Each row is a point on a landscape with many peaks, with its height.
From any point a climber steps to the highest of the 2 points nearest to it. It stops when none of these is higher. Distance is the straight distance between rows; heights are no part of it.
k_638 (h 338): [135 100 193 131 146 141 100 116 180 147 163 114 137 118 140 117  92 171
 136 139  93 147 107 149 126  90 117 145 109 163 101 133 110 126 163 144
 142 132 133 155 143 113 148 107 134 126 133 105 150 155 120 114 132 116
 104]
k_718 (h 87): [160  60 148 134 151 120  66 120 151 119 117 145 132 142 119  87 121 165
 169 129 109 145 114 117 125  73 152 113 161 161  94  80  71  91 182 136
 120 110 108  88 121 138 159  80 138 103 117 148 137 141 137 140 135  87
  95]
k_988 (h 594): [121 119 107 113 141 147 135 120 137 160 129  92 147 131 107 105 132 141
  85 112 105 117 130 140 121 119 110 174 131 117  89 122 152 148  90 141
 133 133 114 167 146 129 140 135 126 105 145  89 149 131 145  92 116 116
 142]
k_260 (h 381): [171 170 133 121 139 147  98 140 114 103 119 134 141 115 116 127 122 142
 118 171 120 162 151 165 121 117 155 115 187 147 129 158 108 145 103 165
 124 114 152 166 167 116 119  97 151  84  86 139  99 164 137 145 167 128
 151]
k_395 (h 300): [113 137 186 135 156 129 118 123 191 125 153 117 122 117 147 102  78 178
 130 112 113 159 144 145 120 134 131 135 125 158  95 150 120 134 179 122
 130  88 133 192 140 103 137 113 143 119 107 116 162 147 123  80 127 119
 142]
k_628 (h 139): [149 125 137 124 144 166 180 122 143 128 150 118 135  90 128 155 110 168
  90 127 143 102  97 116 114 187 123  86 124 107 133 124 126 136  92  80
 135 158 142 129 109 168 166 142 145 136 103  91 128 145  85 135 102 157
 131]
k_636 (h 102): [139 106 129 122 135 106  81 120 150 116  83 137 138 145 157 106 144 155
 174 143 116 134 103 128 124  98 134 100 151 161 120 108  90 101 193  94
 128 122 141  92 116 126 126  84 159 107 105 135 128 150 145 146 155  98
 116]
k_9 (h 283): [155 141 140 131 117 147 124 118 138 102 170 120 118 124 176 156 166 157
 141 119 124 102  61 133 146 129  78 107 109 153 152 149 141 115 133  97
 144 141 136  81 145 175  97 114 138 160 138  88 133 102 118 153 107 151
 116]
k_861 (h 168): [135  99  94 151 106 108 118 133 130 105 139 121 131 124  94 128 145 102
 127 158 144 130  64 114 171 105 130  78 159 126 131  98 132  78 114 185
 140  84 101 116 156 151 124 103 123 133 128 155 115 149 128 175 127 108
 127]
k_298 (h 279): [118 151 121  82 110 115 126 131 136 107 102 161 149 141 153 154 135 157
 161 133 154 123 135 147  85 150 117 129  69 138 188 170 111 152 156  74
 131 158 170  79  86 120  94 102 161 114 112 151  83 135 139 140 156 154
 138]
k_846 (h 135): [125 131 118 125 130  92 123 113 107 146  73 126 141 143 198 120 202 119
 171 127  86 105 137 141 165 107 100 127 172 166 135 152 151  90 188  82
 151 153 153 103 150 113 104 132 147 125 139  94 136  86 128 140 152  89
 127]
k_546 (h 483): [127 200 117  96 116 149 131 142 123 142 134 107 115 156 142 140 134 145
  68 101 126 106 145 134 103 136 101 190  82  69 134 156 185 177  91 147
 159  84 126 161 137 142  78 177 113 143 148 120 157  92 155 115 134 156
 147]
k_310 (h 311): [151 142 118 102 126 138 120 133 130  89 115 158 148 110 143 130  94 170
 150 155 143 130  99 147  93 160 142  89 107 147 149 133  80 131 117  84
 124 142 171 105  91 145 106  76 181 111  86 150  85 146 129 163 138 168
 143]
k_931 (h 414): [101  99 124  80 124 144 132  91 172 166 129  73 153 160 123 137 152 100
 145 178 142  80 140 140 160  82  96 143 124 143 126 155 137 113 175 100
 140 180 135  63 137  93 126 107  69 114 166  96 164 123 125 123 148 127
 113]
k_480 (h 250): [135 169 141 156 113 136 124 123 127  91 182 110 116 117 142 142 153 151
 111 116 133 112  82 117 137 140  91 108 139 164 141 147 131 123 124 110
 137 114 150 119 173 194 121 111 158 130 103 103 123 112 107 141  82 135
 142]
k_565 (h 464): [112 113 138 142 115 111 110 122 127  96 170 143 133 105 128 142 116 145
 139 147 124 139  74 146 137 124  92 150  57 162 162 133  97 141  99 156
 135 137 145 140 122 144 131 110 146 148 134 107 102 140 126 131 117 140
 137]
k_135 (h 588): [ 66 132  61 145  62  75 148 132 106 103 110 163  94 134 157 166 151  72
 140 111 133  88  85  92 111 186 107  90  90 110 156  96 133  72 135 111
 134 111 116 115 110 138 100 143 162 185 109 134 128 139 111 154  93 118
 145]
k_924 (h 71): [159  34 136 112 178 139  74 123 157 134 164 123 142 121  82 103 101 163
 152 135 126 159 124 130 126  75 142 115 147 149  68  95  80 113 132 176
 112 116 106 115 136 133 157  79 135 112 126 146 128 147 143 122 126 118
  91]
k_472 (h 343): [163 154 145 122 146 131 108 144 138  96 133 158 141  88 130 119  72 173
 153 157 119 168 117 164  92 150 158  93 137 150 113 135  85 136 121 135
 135  98 156 161 104 129  99  85 168 106  96 142 100 152 117 150 145 143
 143]
k_706 (h 312): [104 192  92 113  97 118 145 136 123 108 117 109 130 153 207 179 163 156
 116  77 130  68  98 134 111 191  84 103  66 149 178 146 157 141 124  48
 151 144 160 115 132 160  88 123 207 174  75  94 113  57 158 123 103 146
 154]
k_127 (h 366): [ 88 125 129  84 115 113  94 105 175 146 120  93 126 173 141 129 176 121
 154 162 139 110 145 142 141  71  92 139  96 157 148 168 135 121 183 133
 139 147 152  86 135  88 105 121 103 122 157 112 140 126 151 106 150 121
 114]
k_684 (h 326): [ 79 152  94  89 108 116 126 117 158 138  93 117 119 179 156 146 182 122
 132 131 150  99 150 118 111 123  75 149  70 126 168 167 148 140 151  97
 123 138 153  92 110  89  87 138 133 142 146 122 136 105 153 103 146 137
 129]
k_227 (h 520): [ 67 190  73 133 100  76 170 111 151 136  89 108 115 147 149 141 141  75
 142 138 133 101 135  92 127 170  93 107 106 119 134  99 173  94 157 107
 138  83 133 169 107  81  79 151 136 165 133 109 166  93 137  91 134 135
 159]
k_889 (h 507): [152 101 151 144 144 120 119 148 119 101 202 140 108 113  60 112  98 138
 128 123 132 182 161 113 153 111 155 137 146 143 116 140 109 122 119 211
 112  80 125 144 164 152 134 121 122 118 139 181 108 135 130 107  94 151
 105]
k_717 (h 451): [167  75 134 117 174 134 119 155 111 149 184  91 137 120  64 105  78 137
 122  98 118 169 183 129 155  90 150 151 179 113  62 127 148 143 105 202
 114 109  97 156 181 127 141 125 121 105 150 160 123 131 149  70 111 129
  98]
k_711 (h 555): [ 95 171 124  98 131 127 151 119 192 130  99 106 143 140 146 117 117 152
 125 121 145 113 145 131 114 177 106 139  97 137 125 143 141 150 156  84
 133 106 147 173 104  72 103 126 139 128 116  97 144 101 124  83 163 138
 168]
k_922 (h 638): [133 117 132  96 160 162 153 119 197 162 119 101 155 125 110 121  93 160
 119 135 151 119 141 124 111 165 129 113 148 121 101 133 117 148 134  87
 113 138 124 149 110 101 132 106 121 116 119 107 160 137 118  97 150 154
 139]
k_968 (h 120): [167 149 136 134 112 133 115 144 144 138  76 141 131 148 171 125 150 148
 135 122 114 119 109 137 135 120 138  84 188 141 129 132 133 112 150  96
 123 128 128 137 149 130 118 110 152 102  90 107 143 141 125 144 153 100
 139]
k_618 (h 700): [136 122 125 111 165 171 141 109 161 154 187  81 149  99 100 137 109 171
  67 120 128 108 114 131 135 133  93 146 105 120  91 138 141 164  74 141
 139 137 116 153 150 171 150 137 142 119 135  79 146 138 127  97  86 141
 144]
k_974 (h 612): [ 94 183  96 138 111 101 125 133 141  97 162 130 107 133 149 177 136 111
 118 119 149 118  88  99 124 171  81 125  69 132 176 115 141 138  98 144
 132  79 134 160 125 143  93 139 154 162 127 117 130 111 135 107 101 165
 148]
k_876 (h 315): [161  94 142 137 164 155  87 142 109 155 101  87 155 148 105  80  89  81
 143 143 106 169 204 144 176  55 172 145 230 130  74  91 146 127 137 196
 118 118  95 169 170  55 169 117 109  84 123 114 136 131 181  95 178  77
 120]
k_111 (h 220): [145 152 139 177 111 111 129 122 120  72 170 132 133  87 124 142 131 135
 141 151 139 121  49 118 152 158  96  69 138 177 131 111 115  81 143 128
 133  95 139 116 148 184 114 102 167 143  91 109 107 118  94 162  96 120
 145]
k_776 (h 21): [148  89 143 114 114 135 101 106  92 135 147 145 130 119 100 124 152 113
 121 153 126 124 110 165 146  59 149 164  95 138 135 155 114 132  87 170
 127 205 120  60 128 138 144 112  60 126 159 144 101 156 120 183 120 104
  93]
k_571 (h 110): [162  95 146 127 147 166 156 109 120 115 156 137 145  73 105 131 114 154
 121 171 150 114  63 117 123 153 131  89 107 146 132 109  82 123  81 106
 117 185 159  91 110 173 171 101 139 140 105 125 101 172 104 159 104 151
 124]
k_72 (h 678): [ 71 143  47 132  91  58 157 132  92 124  64 167 104 159 192 168 180  68
 159 119 114  93 112  96 109 156  97  87 101 104 146  93 156  65 153  87
 144 111 132 108 108 117  75 154 168 201 118 142 144  98 135 158 121 121
 139]
k_443 (h 37): [122 125 129  92 146 117  88 118 142 130 133 137 117 148 110 109 138 166
 151 101 124 152 163 147 102  87 124 183  85 134 130 150 107 160 128 147
 117 132 135 110 101 119 130 123 124 108 158 129 105 116 152 110 125 139
 108]
k_767 (h 64): [169 133 145 136 116 165 145 122  81 109 173 139 119  92  95 102 133 117
  62 162 136 120 117 125 144 132 139 149 171 157 137 150 110 139  58 164
 120 173 130 106 177 157 161 123 103 105 108 144 108 164 108 168 112 136
 126]
k_817 (h 164): [140  73 147 153 129 130 124 116 172 121 150 109 140  95 103 115 113 133
 104 125 136 131  80 116 131 132 124  77 147 165  87  94 112  88 144 154
 120 118 118 148 156 153 168 109 154 117  82  92 138 196  94 124 100  83
 142]
k_152 (h 282): [110 206  99 111 103  84 130 135 129 130  94 106 127 161 211 173 198 145
 143  92 126  76 137 130 125 171  89  89  92 178 164 174 171 142 172  64
 148 131 164 127 158 124  59 118 197 158  88 119 117  55 164 115 135 116
 157]
k_725 (h 25): [170 202 167 128 144 150 111 139 101 141  76 129 143 143 157 125 149 110
 130 137 125 171 203 166 124  85 144 165 157  94 171 175 148 163 144 141
 128 117 151 150 127  92  97 158 116  88 150 124 102 107 133 141 193 119
 132]
k_344 (h 170): [ 97 128 117 133 124 160 203 120 139 139 137 130 116 115 161 161 119 145
  94  84 142  82  96 100 102 221 117  84  98  90 138 108 125 131 117  47
 146 156 123 121  85 165 156 158 154 186 100  91 159 111  86 128  85 151
 139]
k_172 (h 113): [186 149 175 129 159 201 182 135 121 140 139 131 128  79 144 135  88 156
  69 136 149 120 134 125 113 203 161  98 163 111 117 130 113 163  71 103
 120 180 133 150 121 163 185 155 129 121  78 105 135 171  89 136 124 153
 125]
k_602 (h 197): [106  82 106 144 127  77 127 132  88 119 125 161 129  99  75 104 100 106
 151 111 136 168 115 119 112 128 150 139 102 119 111  95 104 121  96 161
 104 120 123 142  85 125 146 142 131 136 147 152  78 148 151 122 115 122
 116]
k_268 (h 172): [122 102 125 148 125 107 121 158 100  93 151 176 119  69  91 115  61 134
 147 101 124 151 114 147  90 184 161 121  78 151  99  98  77 137  87 144
 110 117 126 162  77 152 155 145 152 150 115 120  86 164 114 120  99 140
 141]
k_20 (h 74): [165 141 168 148 150 161 153 152 123 143 143 127 136  98 124 116  64 141
  94 101 123 147 167 146 117 182 169 134 171 106  95 145 148 167 103 127
 118 108 108 215 150 127 155 160 126 108 101 109 139 157 108  86 138 129
 147]
k_942 (h 53): [139  57 142 117 160 133 104 123 142 154 156 134 126 123  92 108  99 166
 157  90 121 146 141 122 107  83 146 169 105 138  91 113 105 146 123 133
  95 158  96  98 102 129 160  98 102 132 170 144 131 124 140  93 108 138
  88]
k_178 (h 536): [112 202 129 115 127 138 150 108 170 145  79  89 151 147 150 112 150 128
 111 135 129 114 182 136 133 139 121 137 148 126 129 158 177 152 174  88
 122 103 147 168 142  78  95 137 123 111 120 111 157  97 130  96 174 121
 173]
k_95 (h 267): [117 154 156 138 122 107 113 148 169 103 136 152  89 150 169 137 131 161
 155  84 128 151 118 129 102 137 123 136 102 161 138 140 123 128 176 114
 120  88 137 157 117 124 110 128 135 145 118 134 148 124 124 108 122 143
 122]
k_720 (h 155): [142 134 130 129 149 134  91 119 139 150  88  90 139 165 169  84 173 158
 175 116  84  90 140 132 169  83 115 129 175 172 102 133 129  99 185  90
 144 127 135  89 132 116  97 121 108  97 147  87 161  81 153 130 150 107
 131]
k_318 (h 349): [129 190  93 103 100 140 152 140 126 119 123 125 138 143 165 157 137 172
  86  89 132  84  82 138  98 177 102 116  74 113 157 134 146 160  78  72
 153 129 147 136 122 177 109 130 177 163  82  97 130  92 140 146 111 159
 151]
k_753 (h 241): [125 122 120 123 131 100 133 133 133 150  72 153 125 155 121  63 132 123
 149  84 109 157 176 123  93 104 153 152 140 120 104 109 130 134 159 102
  97 125 109 145  85  84 134 148 117 120 129 140 139 122 149  97 138 116
 104]
k_481 (h 194): [127  93 119 165  96 105 144 122 155 118 121 145 117 116 126 125 136 103
 125  93 134 104  73  94 134 162 109  67 145 133 102  78 134  69 161 122
 125 104  90 134 122 149 139 136 147 148 104 101 154 150  90 131 102  96
 140]
k_995 (h 399): [174  61 162 126 177 158 109 133 109 188 165  88 137 114  86 115  94 131
 117 115 114 138 166 132 152  77 154 159 172 138  51 110 130 135 103 180
 114 176  89 131 167 123 186 106  84  94 153 133 126 145 137  95 114 105
  81]
k_653 (h 452): [103 113 132 123  96 126 159 106 112 178 130 114 116 138 129 148 150  80
  83 154 119 119 139 131 147  98 127 161 142  88 154 154 161 123 112 151
 147 169 115 120 157  97 130 161  84 130 152 135 139 159 113 156 142 105
 121]
k_45 (h 523): [107 159 135 118  99 144 147 116 121 162 105 108 116 158 147 128 171  84
  75 137 110 131 185 150 132  97 127 175 161  95 154 167 175 150 123 142
 138 153 129 151 164  92 138 167 106  94 139 124 147 150 126 114 150  96
 145]
k_348 (h 497): [ 90 165 110 115 166 162 171 127 149 140 148  92 142 102 108 138  75 167
  55  82 155  96 155 125  87 252 132 135  93  80  93 124 149 185  87  95
 150  89 132 202 101 136 159 176 165 126  85  91 137  95 125  80 101 143
 187]
k_839 (h 222): [124  57 126 164 146  84 131 135  61 142 118 153 137  88  80  87 113 114
 134 110 123 172 115 120 128 112 153 148 129 131  95  89 119 107 107 156
  96 163 107 103  95 138 180 125  99 121 146 165  64 141 140 145 128  71
  93]
k_244 (h 104): [161  99 147 136 113 133 129 136  96 102 127 158 138 123 145 131 153 105
 155 189 139 132  75 142 165 104 153  98 178 135 164 132 114 101 141 118
 142 162 123  68 135 140 132 102  93 115 129 168 114 134  99 203 147 112
 107]
k_225 (h 2): [145 100 164 111 142 123 119 133 137 128 124 155 140 123 113 130 109 113
 179 182 141 184 144 148 131 102 177 125 159 104 152 137  94 135 183 126
 129 129 135 114  97  92 117 114  87  89 163 181 118 150 114 157 172 140
  95]
k_850 (h 36): [148 172 167 120 161 173 109 134 133 159  97  83 157 133 135 101 107 105
 131 138 114 163 225 168 141  75 147 190 178 105 117 157 157 164 163 150
 125 119 135 175 142  67 118 135  97  80 153 106 135 111 156  97 196 116
 140]
k_453 (h 173): [120 171 140 119 146 122 122 117 148 143  97  97 128 180 162  68 162 129
 173 127 105 111 171 117 159  82 107 139 161 170 117 146 148 111 195 104
 132 103 141 114 122  78  81 142  87 130 167 105 175  40 155 108 157 127
 122]
k_368 (h 191): [165 134 112 155 131 124 106 118 111  90 138  95 158 111 106 134 151 136
 124 174 137 120  55 113 174 101 115  69 184 156 130 100 111  92 118 150
 147  98 137  92 173 183 114  81 146 109 109 127 106 112 134 179 126 107
 140]
k_332 (h 534): [134 229  97 115 125 119 117 142 120 110 130 115 119 146 143 152 150 151
 102 107 125 126 119 127 114 123  98 146  90 122 134 144 165 162  87 150
 136  58 150 175 138 151  77 148 144 138 128 122 126  78 165 126 121 157
 158]
k_401 (h 476): [117  82 107  89 143 143 134 107 164 161 110 113 143 169  96 120 138 100
 150 164 150 104 149 115 128  90 123 133 140 105 112 138 118 128 154  87
 110 161 108  67 108  90 135 101  63 108 167 157 165 130 142 121 142 147
 106]
k_866 (h 570): [140 127 150 149 115  96 113 166 136  76 182 157  80 136 104 125 139 117
 128 118 139 169 116 106 147  93 130 135 106 143 148 125 129 110 131 207
 118  63 122 134 154 156 122 135 123 150 142 174 128 125 130 121  87 145
 109]
k_226 (h 221): [128 171  96 170  82  85 135 139 125 113  87 145 110 134 158 159 160 106
 139  91 112  97 103  97 143 167 124  55 160 145 105 107 156  76 177 103
 132  72 120 147 138 151  96 128 155 151  85 118 142 105 107 150 109  98
 149]
k_903 (h 24): [129 113 121  96 116 111  59 112 126 118 130 133 113 146 123 114 167 140
 160 125 120 127 137 164 124  56 120 168  61 145 143 160 113 138 114 153
 132 164 135  57  97 138 111 110 100 117 177 132  95 139 151 147 120 127
  95]
k_643 (h 13): [159 161 164 121 136 125 113 138 118 116  93 152 124 153 146 126 155 109
 169 163 135 178 167 156 142  72 165 140 175 101 165 154 120 140 164 136
 136 124 141 112 115  90 102 134 101  92 152 170 110 120 128 167 173 130
  94]
k_951 (h 463): [133 142  73 125 115 110 139 138 113 123  80 144 129 134 123 143 140  94
 154 158 152 123 133 119 126 149 160  86 172  92 125 119 112  91 147  83
 118 108 140 104  98 129 102 114 117  92 126 177 124 149 134 157 147 131
 137]
k_21 (h 263): [ 75 115 110 131 103  84 147 136 119 149  87 172 101 157 124  83 127 100
 131  77 116 150 162 117  72 125 141 152  94  97 124 105 147 137 142 126
 101 116 101 147  88  88 142 182 117 173 139 150 150 132 142  86 115 123
 108]
k_928 (h 233): [ 58  93  99 133  98 117 177 139 111 145  96 188 112 151 150 127 140 117
 136  73 111 107 125 105  81 156 127 137  98 102 137  93 129 124 147  75
 106 152  94 117  79 121 150 162 116 189 134 142 163 127 112 124 102 136
 118]
k_882 (h 86): [164 124 127 121 127 168 142 118  85 105 173 137 132  92 106 116 144 142
 102 171 138  97  96 117 121 138 117 133 135 163 138 143  95 131  69 109
 115 189 159  56 135 177 140  97 116 118 120 138 102 134 108 175  97 154
 121]
k_102 (h 395): [119 193  83 125  87 124 168 148 103 115 116 146 130 106 118 160 101 131
  83 124 127 101  94 121  97 217 132 107  96  95 140 101 137 137  69 101
 153  97 141 176 107 166 102 142 173 158  83 112 119 112 119 146 105 164
 167]
k_805 (h 252): [157  80 145 165 134 100 119 149  75 154  90 140 138 125 110  86 117  95
 124 111 110 171 139 127 150  93 158 141 179 119  96  95 143 114 121 165
 120 137  97 135 130 109 166 134 109  91 145 147 104 140 143 139 146  72
 105]
k_621 (h 558): [ 86  66 157 182 119  89  96 121 152  94 157 155 109 108 109 129  88 114
 188 112 144 163 104 104 125 129 133 123  87 156 124  84  73  85 171 153
 110  96 112 117 101 122 147 107 130 153 148 146 118 142 113 108 104 117
 109]
k_853 (h 61): [175 169 185 156 180 194 124 156 115 136 133  98 139 109 140 129  67 129
 103 111 118 166 206 147 146 133 168 137 203  98  99 144 164 172 125 146
 109 113  93 221 185 112 152 128 126  91 114 109 147 140 137  82 162 119
 162]
k_499 (h 422): [164 171 141 118 163 173  63 141 111 106 125 103 136 142 119 132 128 138
 142 172 119 169 193 164 167  45 163 123 217 138 141 152 117 150 136 190
 149  97 140 125 185 124 111  91 131  64 115 141 111 136 147 139 181 117
 128]
k_669 (h 200): [ 62 123  93 134 107 124 163 143 120 106 121 169 110 139 170 167 127 135
 130  57 122  90 101 108  85 200 108 119  69 112 168 101 126 124 131  56
 124 139 117 126  84 156 139 154 158 203 101 106 142  96  95 121  87 160
 135]
k_38 (h 508): [136 140 153 151 129  84  92 144 138  98 141 127  83 166 117 108 164 120
 141 137 135 172 149 116 171  60 142 126 149 143 138 131 135 106 177 208
 137  60 134 125 166 141 119 137 113 118 137 175 126 109 128 120 122 114
 102]
k_439 (h 462): [142 160 152 136 155 122  73 136 143  97 150 102 123 138 109 124 126 148
 147 159 124 180 164 141 166  66 143 115 183 147 123 139 115 122 175 204
 150  55 145 142 176 146 107  99 133 102 131 160 127 120 131 118 150 115
 121]
k_764 (h 439): [108 172 127 122 118 136 158 140 100 167 125 117 126 129 122 125 108 114
  47 125 108 120 161 133 100 165 115 201 110  53 139 147 179 170  89 139
 163 101 120 192 139 127 117 208 123 141 149 132 151 110 142 103 122 135
 150]
k_242 (h 579): [108 116 132 108 189 173 145 115 159 142 159  85 149  86 107 129  79 190
  82 104 137 117 137 130  95 191 108 151  78 119  91 131 118 188  82 105
 131 145 146 164 100 141 184 142 165 116 120  78 121 103 139  76 104 146
 156]
k_200 (h 400): [137  86 180 126 140 136 104 114 135 117 182 148 147  77 104 133  71 166
 150 168 111 162  77 156 122 105 126 142  83 166 130 127  73 148 109 166
 137 144 147 137 117 131 138 101 137 141 144 124 107 157 122 145 126 144
 116]
k_654 (h 217): [109 126 128 133 128  85 127 112 128 161  65 130 115 177 114  61 178  72
 134 127 116 163 188 140 124  64 137 161 136 103 125 121 161 123 141 156
 119 131 129 141 113  70 144 171 114 115 143 131 127 124 153 120 135  90
 106]
k_24 (h 487): [ 59  72 108 191 113  91 105 122 138  84 143 156  98 106 135 157 111  88
 196  89 152 129  82  83 124 165 117 103  71 140 155  73  87  78 162 129
  86 114  93  96  89 130 148 112 145 171 138 136 117 126 114 113  88 148
 132]
k_174 (h 593): [101 206 117 120  94 135 154 124 125 140  89 111 126 144 148 147 165 111
  75 139 131 111 181 141 126 160 117 145 140 101 162 179 184 159 133 110
 147 120 154 159 168 107 102 157 144 106 112 129 131 123 124 106 155 113
 173]
k_207 (h 253): [ 78 143 122 102 117 133 164 117 137 113 114 142 143 127 163 173 133 163
 143 117 152  91 139 129  98 201  89 124  71 142 178 172 102 141 155  45
 139 180 170  82  92 132 116 116 171 136 101 134  84 117 102 129 137 152
 152]
k_464 (h 91): [179 126 169 118 171 182 154 137 103 129 166 146 132  78 102 119  71 159
  64 121 133 131 164 149 101 201 169 147 150 115  97 164 115 186  60 134
 119 144 128 185 138 147 173 175 128 122  89 128 113 154 109 116 128 155
 140]
k_182 (h 354): [187  71 170 122 209 182  94 140 105 188 136  71 155 124 109 103  68 115
 137 138 105 156 191 140 158  77 150 146 216 151  36  94 136 135 110 188
 107 176  85 159 176  76 192  96  99  70 127 114 129 142 163  81 151  96
  91]
k_771 (h 552): [153  78 113 117 144 156 140 127 165 159 123 114 137 129 103 130 109 128
 137 150 149 123 106 110 135 121 152  98 173 104  94 104 111 123 131 112
 113 142  98 120 127 121 146 106  99 106 138 130 154 160 120 129 143 137
 112]
k_362 (h 49): [181 155 188 129 182 212 123 145 119 162 137  82 157 113 127 133  69 130
 126 139 125 160 221 145 155 104 160 173 208 111 104 153 152 168 141 142
 116 142 110 169 160  92 148 120  95  72 147 113 140 122 135  99 192 130
 131]
k_129 (h 519): [115 163 116 123 100 127 182 130 115 150 101 144 124 132 149 158 137 104
 114 137 136 122 144 123 125 174 130 115 164  89 152 147 141 126 138  81
 138 126 134 141 119 117  97 148 112 124 133 149 140 131  96 145 154 139
 147]
k_163 (h 671): [109  74 140 161 120  93  87 132 130  83 179 160 102 126  89 130 115 118
 164 112 150 177  94 111 139  83 126 144  58 137 152  92  94 113 105 218
  99 103 104 103 120 126 140 122 116 174 164 177 109 124 145 130  95 143
  92]
k_224 (h 140): [149 127 138 155 147 146 125 129 160 143 106  99 136 119 134 105 121 137
 105 120 109 122 122 125 133 138 136  91 192 159  83 101 143 113 145 129
 122 123 123 170 160 129 161 107 155  85  84  85 152 153 117 101 134  80
 153]
k_741 (h 147): [146 151  96 122  94 104 112 137 112 118 127 126 121 148 114 128 166 102
 123 170 143 143  95 129 154  78 125 112 147 112 164 128 145 106  96 180
 146  98 133 108 152 137  91 126 118 128 144 154 124 140 147 168 147 129
 128]
k_285 (h 504): [130 123 116 130 134 140 149 130  83 168 164  97 137 106  87 128  91 113
  54 129  99 133 154 136 120 136 127 187 139  65  97 129 174 167  53 179
 147 116 110 184 166 132 136 185 119 128 156 134 133 143 145 104 114 125
 133]
k_441 (h 327): [149  97 134 120 121 159 110 104 148 138 173  88 122 129 142 156 158 137
 141 128 130  84  71 128 154  95  93 127 101 123 133 132 140 106 115 117
 151 178  97  60 131 174 108 112 100 147 174  90 157 127 115 145  91 142
 103]
k_781 (h 295): [ 74 158  99  95 106  97 133 128 132 136  86 160  91 186 154 125 176 110
 134  95 137 129 170 109  69 104 110 157  72  87 170 133 150 147 139 117
 112 121 142 112  83  98 102 173 121 156 153 155 139 110 149 126 129 155
 112]
k_735 (h 216): [ 82 116 110  97 117 149 184 104 105 135 131 149 139 118 128 171 145 135
 106 132 134  84 128 107 115 189  94 157  79 107 171 157 113 147 102  52
 134 198 151  67  95 156 140 147 125 138 144 145 110 131  99 148 116 155
 141]
k_358 (h 440): [ 70 174  76 128 107 130 149 129 139 107 138 115 126 110 127 169  83 134
  89  93 138  92 125 118  90 244 129 118  64  94 128 105 126 147  75  88
 147  92 133 188  93 150 135 153 182 145  79  85 122 114 123 101  86 160
 181]
k_797 (h 144): [134  42 142 138 126 148 165 103  94 136 159 165 131  91  83 159 121 117
 133 167 145 106  94 102 136 139 163 132 102 116 146 123  88 142  86 114
 107 207 113  61 112 148 157 124  61 153 177 192 119 151 103 179 108 147
 112]
k_719 (h 181): [ 93  75 122 116 120 136 163  88  94 153 151 155 131  99  96 160 128 141
 108 133 126  93 124 112 128 152 118 167  59 110 158 130  97 157  76  99
 121 219 131  82  99 149 162 150  88 155 165 139 109 142 106 140 116 138
 126]
k_782 (h 380): [118 100 110 115  95 134 140 100 135 167 143  99 123 146 137 154 173 103
  96 138 117  80  88 107 145 100  93 143 124 104 139 138 155 108 121 121
 153 173  92  90 161 137 112 132  97 152 157 109 164 143 112 153 110 118
 111]
k_10 (h 195): [106 147 131 120 135  90 107 120 144 147  68 119 118 201 138  55 195  85
 166 141 109 135 174 128 147  43 126 134 141 150 135 122 153 108 179 139
 116 117 143 119 126  61 115 165 101 137 145 124 162  94 163 120 147 103
 100]
k_907 (h 43): [177 138 143 116  99 173 119 118  85 135 172 116 123 116 104 117 139 100
  80 171 122 108 129 151 161  75 132 163 148 123 129 168 137 147  50 185
 144 177 117  86 164 140 131 127  69 109 147 130 126 153 119 172 125 132
 115]
k_596 (h 153): [110 100 108 141 125 126 148 147 125 134 122 149 126  88  99 133  63 131
 134  84 137 126 136 123  87 204 170 115  97 111  92  96 102 137 101 104
 110 119 117 170  68 136 147 151 139 143 122 107 120 151 108  95 108 153
 141]
k_917 (h 125): [157 140 113 122 100 124 148 134  81 118 129 136 141 133 140 135 158 101
 138 184 130 118  68 143 171 106 116 124 144 122 167 143 142 101 108 121
 146 153 143  89 141 150  99 121 109 136 155 133 114 117 119 192 150 134
 122]
k_545 (h 501): [108  80  94 158  75 100 119 132 122  66 118 177 116 116 133 161 139  96
 173 135 162 110  53 105 125 161 130  68  92 135 157  92 104  69 151 110
 110 118 114  78 101 148 123 101 152 171 110 149 114 147 106 171 104 132
 133]
k_925 (h 118): [160  57 141 135 141 142 144 121  95 113 153 168 133  92  96 123 118 108
 149 202 157 136  91 127 145 123 178 109 153 132 137 121  87 120 110 127
 110 175 119  69 125 142 163  95  69 116 147 205 101 154 103 199 126 135
 100]
k_682 (h 285): [184  80 166 143 149 122  86 165 107 154 116 122 139 162 102  74 107  98
 145 110 111 186 187 134 182  34 181 140 196 112  85  93 146 120 134 221
 131 112  75 126 153  87 149 128 110 103 153 151 121 122 168 120 161  85
  79]
k_11 (h 535): [ 68 130  98 156 106 101 116 120 138  87 157 136 111 114 137 158 129 116
 133 110 137 121  93 117 115 166  98 145  52 150 176 119 100 131 109 133
 119 118 148 130 119 146 137 124 169 160 112 111 101 132 123 103  95 152
 151]
k_164 (h 243): [131 177 137 173 110  79 119 150 138  96 108 158  90 153 179 129 145 134
 147  76 103 130 115 115 119 146 130  91 134 157 115 123 140  93 196 117
 120  58 133 162 137 142 109 145 145 142  97 122 147  99 126 119 116 115
 133]
k_4 (h 592): [ 97 147  77 133 110  60 138 126 126 129  57 148 118 173 168 136 182  82
 175 151 125 109 120 110 146 129 111  79 126 125 142 114 157  68 182 110
 133 101 141 125 109  87  74 145 145 166 137 133 149  93 137 136 150 112
 134]

Call two points neighbours if one is among the 2 nearest of the other. Go from one point of each pair to the other, from neighbour to neighbour, staying as high as possible. Name the lowest point that can't be avoided.
k_618 / k_922 -> k_152
k_866 / k_72 -> k_24
k_618 / k_974 -> k_764
k_174 / k_922 -> k_178

Where does a climber stop that starts at each point below?
k_706 -> k_618
k_925 -> k_866
k_781 -> k_922
k_643 -> k_21
k_481 -> k_974
k_152 -> k_922
k_903 -> k_974
k_225 -> k_174
k_480 -> k_174
k_268 -> k_866
k_767 -> k_21
k_596 -> k_866
